A landscape with many peaks, sampled at points; each row gives a point and its height.
A climber steps from a point to whichever of its 3 nearest points has the largest rise for the distance, and stops where none of them is higher. Distance is the straight distance between rows; heights are no part of it.
Somu: [ 18 -15 -36  -8  -8 -24  32  -4  19   7   0 -25  19  -6 -22   3 -19  -8
  12  -5   4  54]  (h 488)
feson: [ -6  21  20   0  36  -9 -18  13  14 -16  -7  -9 -16   2  14  -3 -16  25
  31 -33 -12 -10]  (h 640)
Kon: [  3  13 -10 -14   3  -8  15  -5  20   7   1 -22   5  -5  -6  22 -34  -2
  31 -20  -8   8]  (h 814)
bige: [ 11 -46 -12 -15 -79  37  -9  13 -43 -25 -10  45 -31  23  15 -28  43 -47
 -14  40  64  62]  (h 391)
Bivib: [ 29 -12 -54 -29 -13 -32  49  -5  16   7  -6 -16  38  -6 -33  12 -30 -13
   2  -2   8  56]  (h 458)
rete: [ 25  -9  -9   4  61 -23  29 -18  64  59  14 -51  32 -44 -54   2 -27  18
  21 -31 -12  -6]  (h 656)
Zesav: [ 12  -8 -37 -17 -34 -15  27   1  18  13 -12 -18  19 -15 -16   7  -2 -19
   5   0   3  38]  (h 412)
geb: [-16  17  34  10  63 -17 -23  16  -5 -11 -29  -6 -33  -4  51  -9   6  52
  33 -12 -49 -49]  (h 548)
kikor: [  0 -15 -31  -7 -38  -2  42  -9  21   2   2  -6  23  -2 -16  -8  -8 -14
 -10  30  -1  50]  (h 207)
gogop: [ 13  24  44   8  95 -32 -16   3  11  24 -49   1 -27   1  46 -28 -18  68
  13 -27 -87 -81]  (h 321)
Fes: [  4   7  -7  -1  55 -30  21  -8  45  47  14 -43  22 -36 -36  14 -33  13
  36 -15   6   0]  (h 757)
momu: [-29  17  24   4 -30  31 -42  15 -35 -33 -13  12 -11   8  35   6  30  -3
 -30  -6 -22 -31]  (h 344)
Vog: [-22  16  24  27 -33  16 -54  20 -55 -30  16  36 -16  25  47  21  53  -9
 -38  18   3 -28]  (h 431)
Pifi: [ -7   8  35  -9  12   8 -47  37 -39 -43 -20  -8 -12  21  49   6  19  12
 -25 -24 -44 -39]  (h 549)
Vevus: [  7 -54 -13 -13 -84  21  21   6 -28 -22   9  52 -22  29   2 -19  24 -44
 -10  36  69  72]  (h 273)
fep: [ 15 -33 -27  -6 -65  17  36 -11 -19 -20  25  57  -2  30 -11 -27   7 -39
  -3  44  54  81]  (h 144)
mov: [-30   6  18   5 -39  28 -37   5 -35 -18   6  13 -21   8  31  14  23 -12
 -38   8  12 -14]  (h 474)
goti: [-10   1   3  22 -55  28 -52  22 -64 -40   8  55 -54  64  72  35  59 -44
 -31  10  35 -24]  (h 342)
Kizug: [ 17  30   8   4  72 -27  17 -28  50   4 -10 -37  17 -19 -47  13 -21  48
  19 -21 -29 -66]  (h 470)
Fasob: [-10   8  35  -1  35   0 -33  28  -8 -21 -22 -10 -17  13  42   6  -1  39
   9 -24 -26 -27]  (h 606)
golu: [ 10  -1 -21 -18  -7 -16  25 -12  28  10 -13 -19  30   2  -7  13 -22  -5
  22 -14  -9  36]  (h 554)
lep: [-26  12  33  13 -27  42 -45  18 -38 -30  11  20 -24  23  36   6  33 -18
 -30  17   4 -21]  (h 686)
Meko: [ -3  13  -3   2  43 -16  23 -16  37  17   4 -38   7 -26 -19  30 -33  20
  40 -22   6  -1]  (h 698)
tuf: [  3  33  -7  -8  27 -13   2  -7  22  -3  10 -34  -2 -24 -11  11 -31  23
  50 -18   6  -8]  (h 605)
bupum: [ -7 -36 -12   2 -77  29  -3   1 -40  -2  12  52 -29  16  11 -17  21 -33
 -11  39  68  56]  (h 346)
dol: [-26  -8  19  15 -64  49 -32   2 -22  -7  15  24  -8   4  16   3  19 -15
 -16  28  28  18]  (h 478)
Siba: [  2  21   5   2  79 -18  15 -21  35   9 -24 -31  18 -27 -34  -5 -32  18
  34 -42 -50 -78]  (h 334)
Zuf: [-30   1  13   0 -61  13 -10   2 -10  -2   5  16  -6 -13  -1   1   4 -19
  -7  14   9  12]  (h 429)
mesag: [  9 -24 -32   1 -48  25  43 -19 -16   7  41  47   9  16 -29 -19  16 -31
 -10  52  46  76]  (h 97)
loza: [ 19  -4 -41 -11 -36  -5  42 -19  15   2  12   2  45   7 -41  -8   3 -36
 -19  32   7  53]  (h 233)
bef: [-11  -9 -26  -9 -46  -2  13  -5  11  11   4   1  16   3 -17  -7  -2 -14
   6  22  -6  41]  (h 291)
Timoz: [-21  -6  11  14 -70  40 -38  -1 -46 -12  14  33 -27  14  21   9  26 -27
 -16   6  42  17]  (h 467)
Lof: [ -9  30  26   8  70 -18 -19  14   7 -13 -10  -2 -23   1  18  -8  -4  46
  26 -16 -35 -50]  (h 586)
Zuda: [ -5   4  46   2  71 -25 -46  19  -7   3 -17  -8 -50  -3  70  -1   5  57
  12 -14 -60 -61]  (h 464)
veve: [ -3 -15  -7   9 -70  33  -3 -13 -29  -3  12  43 -13  13   2 -20  28 -25
  -7  28  37  51]  (h 324)
selaz: [-11  15   7 -28 -17   8  -8  10   0 -18 -20 -12  -3 -10  11   6 -21   9
  21 -19 -14   1]  (h 421)
lupa: [ 11   0 -58 -13 -34  10  54 -12  11  -2  29  17  33  12 -40 -17   2 -32
 -20  57  21  72]  (h 138)
Kidu: [ 17 -14 -51 -35 -16  -7  46 -15  17   2  32   0  36   8 -55 -10  -2 -16
 -26  18   6  71]  (h 336)
morek: [ -6  14  36  22 -18   8 -56  42 -45 -39 -12  24  -5  26  65  12  51  -9
 -37   9 -22 -60]  (h 119)
dip: [  1  -3  27  32 -27  20 -65  32 -64 -35  11  55 -26  44  63  35  54 -17
 -40  25  -1 -54]  (h 352)
dutu: [ 16 -36 -18  -5 -72  21  27  -9 -28 -28  17  55  -5  30  -6 -31   1 -40
 -12  42  65  72]  (h 179)
muver: [-14   5  22  24 -37  29 -56  24 -68 -37  21  50 -38  37  67  38  44 -33
 -35   7  13 -40]  (h 371)
Dup: [ -3 -14 -32  -6 -45   4  37 -12   3  14  19  17  26   0 -26 -16   1 -34
 -17  44  17  50]  (h 132)
lepe: [ -2   5  49  11  40 -10 -26  33 -28 -29 -28  -5 -16  16  82   5  13   8
   4 -31 -49 -40]  (h 409)
fopid: [ 14  15  -5   5  71 -29  26 -27  53  47  -3 -54  33 -39 -57  12 -30  16
  31 -29 -11 -38]  (h 588)
zazad: [-17 -14  -7   6 -74  35 -54  17 -69 -40  14  55 -59  58  52  40  47 -56
 -24   0  58  -5]  (h 306)
Bavir: [ 22   4   4   5  75 -26  34 -10  62  42 -14 -65  44 -48 -61   1 -44  13
  14 -53 -21 -54]  (h 729)
zove: [  9 -20 -41 -17 -49  34  51 -24  -6 -18  41  64  16  34 -26 -30 -16 -38
 -16  40  67  85]  (h 59)
nelo: [-23   1  -2   2 -64  22 -27  -5 -18  -5 -10  20  -7 -11  23  -5  11 -18
 -23  32  22  35]  (h 461)
Gor: [ -4  12  44  13  92 -34  -7   6  10  13 -38  -9 -35   0  27 -21  -7  65
  12 -15 -75 -77]  (h 410)
doz: [-11  15  -4  -2  63 -27  -3 -14  33  12  12 -30   6 -29 -13  10 -26  24
  35 -16  -6 -32]  (h 625)
zozam: [ 27   3   4  -9  63 -32  25 -28  44  47  -1 -55  36 -53 -59  13 -28  28
  22 -17 -22 -37]  (h 543)
Fef: [ -6   1  35   8   2  -6 -52  42 -43 -23 -18   4 -15  20  72   7  23   2
 -34  -8 -31 -57]  (h 265)
Sava: [ -2  -7  37  11  14   5 -34  38 -29 -31 -13   1 -13  27  65  -6  21  16
 -33 -15 -49 -56]  (h 414)
rifel: [ 41 -23 -10  13  72 -45  48 -16  63  64  14 -53  50 -40 -97  -5 -32   9
   3 -13   0  15]  (h 514)
Mated: [  0   1  35  22  65 -10 -41  26 -30 -21 -20   0 -27   4  75  -6   0  40
   8 -25 -46 -39]  (h 482)
pumo: [-13   5  17  22 -41  37 -61  23 -56 -29   9  40 -30  34  60  25  27 -32
 -32  17  32 -28]  (h 397)
vis: [ 20  36  43  -2  91 -41  13   3  11  26 -56 -11 -19   4   7 -19 -28  55
  22 -42 -82 -92]  (h 264)
zeg: [ 33 -19  -6   4  77 -34  42 -19  69  68 -13 -72  56 -47 -89 -15 -41  12
   1 -39  -9  -9]  (h 559)
loz: [  1  27   4  -4  64 -26  26 -17  48  21  -1 -29   8 -28 -36  11 -29  27
  37 -16 -13 -45]  (h 564)
tiper: [  3 -44  -8  -5 -77  27 -18   2 -50 -33  -1  50 -43  28  23  -6  34 -43
 -17  18  60  42]  (h 427)
veb: [-18  14   7 -18 -30  13 -16   4   6 -12 -15 -14  15   6  18   4   2  -6
   7  -3 -19  -2]  (h 551)
Dibup: [ 35 -24 -38   9  61 -34  30  -5  40  61  11 -42  45 -41 -71   3 -13   8
  12  -6  14  48]  (h 314)
teb: [-31   5  12 -18 -52  29 -14   5  -2 -14 -17  -6 -12   1   3   3  21  -3
 -26  11 -17  -7]  (h 587)
vipe: [ -9   2 -14  -9 -41  -9  14  -8  20  10 -12 -19  18  -8 -16  16 -11 -22
  12   2  -6  30]  (h 298)
gukik: [ 10   0 -15   1  55 -25  34 -15  55  56  17 -51  29 -48 -61  15 -29  18
  20 -10   9 -10]  (h 718)
puge: [  5  25  13   4  76 -27  15 -16  35   9 -21 -12  -8 -12 -28  -9 -11  46
  36 -26 -35 -73]  (h 445)
zezo: [ 20  -1 -11   8  69 -25  31 -20  61  60   2 -57  31 -43 -67   8 -34  11
  17 -15  -8 -14]  (h 646)
vegi: [ -4  29  22  -3  30  -4 -25  21  -6 -29 -20  -5 -11  -1  38 -10 -11  39
  23 -28 -32 -31]  (h 612)
Zado: [-11 -21  -3  13 -57  22   3 -17 -24  -2   4  36  -5  12  -2 -16  10 -17
 -12  36  31  59]  (h 307)
soka: [  2 -10 -59 -27 -31   6  62 -31  18   6  39  28  49  10 -48 -26  11 -19
 -36  43  37  75]  (h 85)
tepag: [ -6  33  17   3  70 -21   1 -15  27  -9 -23 -15   2 -12   3  -7  -6  58
  25  -8 -56 -64]  (h 457)
Guga: [-20  13  25 -16 -28  26 -27   8  -2 -30 -21 -14  -9   9  17   0   3   4
 -11 -23 -16  -1]  (h 784)
rul: [ -1   3 -10 -22 -20  -8   7  -5  24   3 -13 -24   3 -18 -11  10 -23   3
  19 -16   1  28]  (h 477)
Pap: [-23   4  26  14 -50  40 -31   8 -32 -14  16  30 -26  10  25   4  24 -22
 -13  17  18 -15]  (h 506)
lavom: [-15  -5  -6  -8 -52  24   6 -11  -7  14   2  18   0  -9 -13  -7  13 -18
  -2  27   8  29]  (h 384)
dadam: [-29  11  19   3 -37  27 -36  18 -16 -16   1   6 -12  -3  26  -6  18 -10
 -18  12  -4 -15]  (h 471)
Gon: [ 16  24  12  -3  70 -38  29 -20  55  32 -26 -44  39 -33 -47  -7 -40  33
  30 -50 -37 -83]  (h 434)
deni: [ 39 -19 -54  -7  43 -33  40 -12  18  31  17 -27  42 -29 -58  -7 -17   5
   7 -17  23  63]  (h 390)
gunib: [ 19   2 -27   8   3 -20  29  -5  27  23  -3 -35  17 -18 -16  12 -37  -5
  28  -9  15  33]  (h 459)
lomuv: [-11 -19   2  18 -72  38 -45   6 -57 -24  11  36 -43  31  32  11  30 -39
 -26  11  52   8]  (h 456)
dut: [-21  -9 -11   8 -70   9  11  -7 -10  12  10  16   0  -4  -3 -15   9  -6
  -4  46  15  54]  (h 333)
Sir: [ -4   5  48  13  76 -20 -23  23  -2  14 -28 -13 -38  -5  67  -9  -9  67
   7 -13 -70 -72]  (h 370)
Nofa: [ 35 -12  -9   2  67 -29  35 -19  49  61   4 -59  46 -49 -96  -6 -18  17
  12  -8  -3  14]  (h 812)
Dibu: [ 26 -19 -59 -35 -11 -24  53 -16  26   1   5 -23  53   1 -61  -8 -12 -27
 -13  -9  15  64]  (h 415)
Fas: [ -5  29  30   6  76 -23  -6   3  18  -9 -19  -3 -24  -3  16 -19  -4  59
  21 -17 -55 -59]  (h 538)
moki: [-18 -11  10  15 -63  38 -55  29 -64 -22  20  53 -37  29  49  21  33 -40
 -32   8  43  -5]  (h 428)
bulak: [ 31 -12 -37   3  39 -30  40  -3  26  31  20 -35  29 -17 -42  15 -21  -6
  23  -5  21  49]  (h 430)
tofim: [-14  28  17   3  57 -25   3 -11  36   7  -2 -15  -2  -9   1   8 -17  39
  45 -19 -25 -49]  (h 550)
votu: [ 19   0 -20  13  64 -31  25 -25  39  50  17 -44  30 -36 -49   6 -33  15
  31 -13  10  13]  (h 699)
nusut: [ 16 -35 -37 -35 -65  20  52 -30  -5 -27  45  65  -5  54 -19 -31  10 -41
 -11  43  77  97]  (h 53)
gufe: [-21   7  32  22 -36  29 -46  26 -43 -37  -3  10 -19  15  40  11  46  -4
 -38   3 -24 -35]  (h 320)
didis: [-20   6  19  -9 -12  14 -30  19 -20 -33 -20  -5  -2  18  28   0   5   2
 -27 -19 -37 -21]  (h 637)
Lusin: [-16 -33  -9  -2 -85  40 -31  11 -60 -26   6  44 -40  27  34   9  28 -51
 -27  16  67  23]  (h 443)
selov: [ 12  32  21   5  87 -33  19   0  26  19 -36 -23   4  -9 -12 -20 -23  47
  18 -38 -75 -83]  (h 246)
romo: [-18  14   0 -15  12   2  -3   3  23 -17  -4 -25  -5  -7  17   9 -27   9
  22 -29  -4   8]  (h 557)
roz: [ 17  -5 -59 -16 -39  21  47 -38  -8   3  43  49  19  11 -36 -32   0 -34
 -20  39  56  78]  (h 69)
rubi: [-15   2  13  14 -59  39 -48  18 -58 -28  27  36 -33  12  40  12  28 -29
 -27   9  43  -1]  (h 448)

For each start below, name the point where the climber stops.
nusut -> lep
soka -> Kon
Siba -> Fes
tepag -> feson
goti -> lep
muver -> lep
vis -> feson
moki -> lep
gogop -> feson

Call two points neighbours if one is among the 3 nearest of the other. Go from one point of each pair to the other, from neighbour to neighbour, staying as high as possible. Name the lowest point that can't be avoided.
Bavir and Kon -> fopid
feson and Nofa -> romo
Kon and lep -> selaz
Fes and Nofa -> zezo
Kon and Fes -> tuf
Guga and lep -> dadam
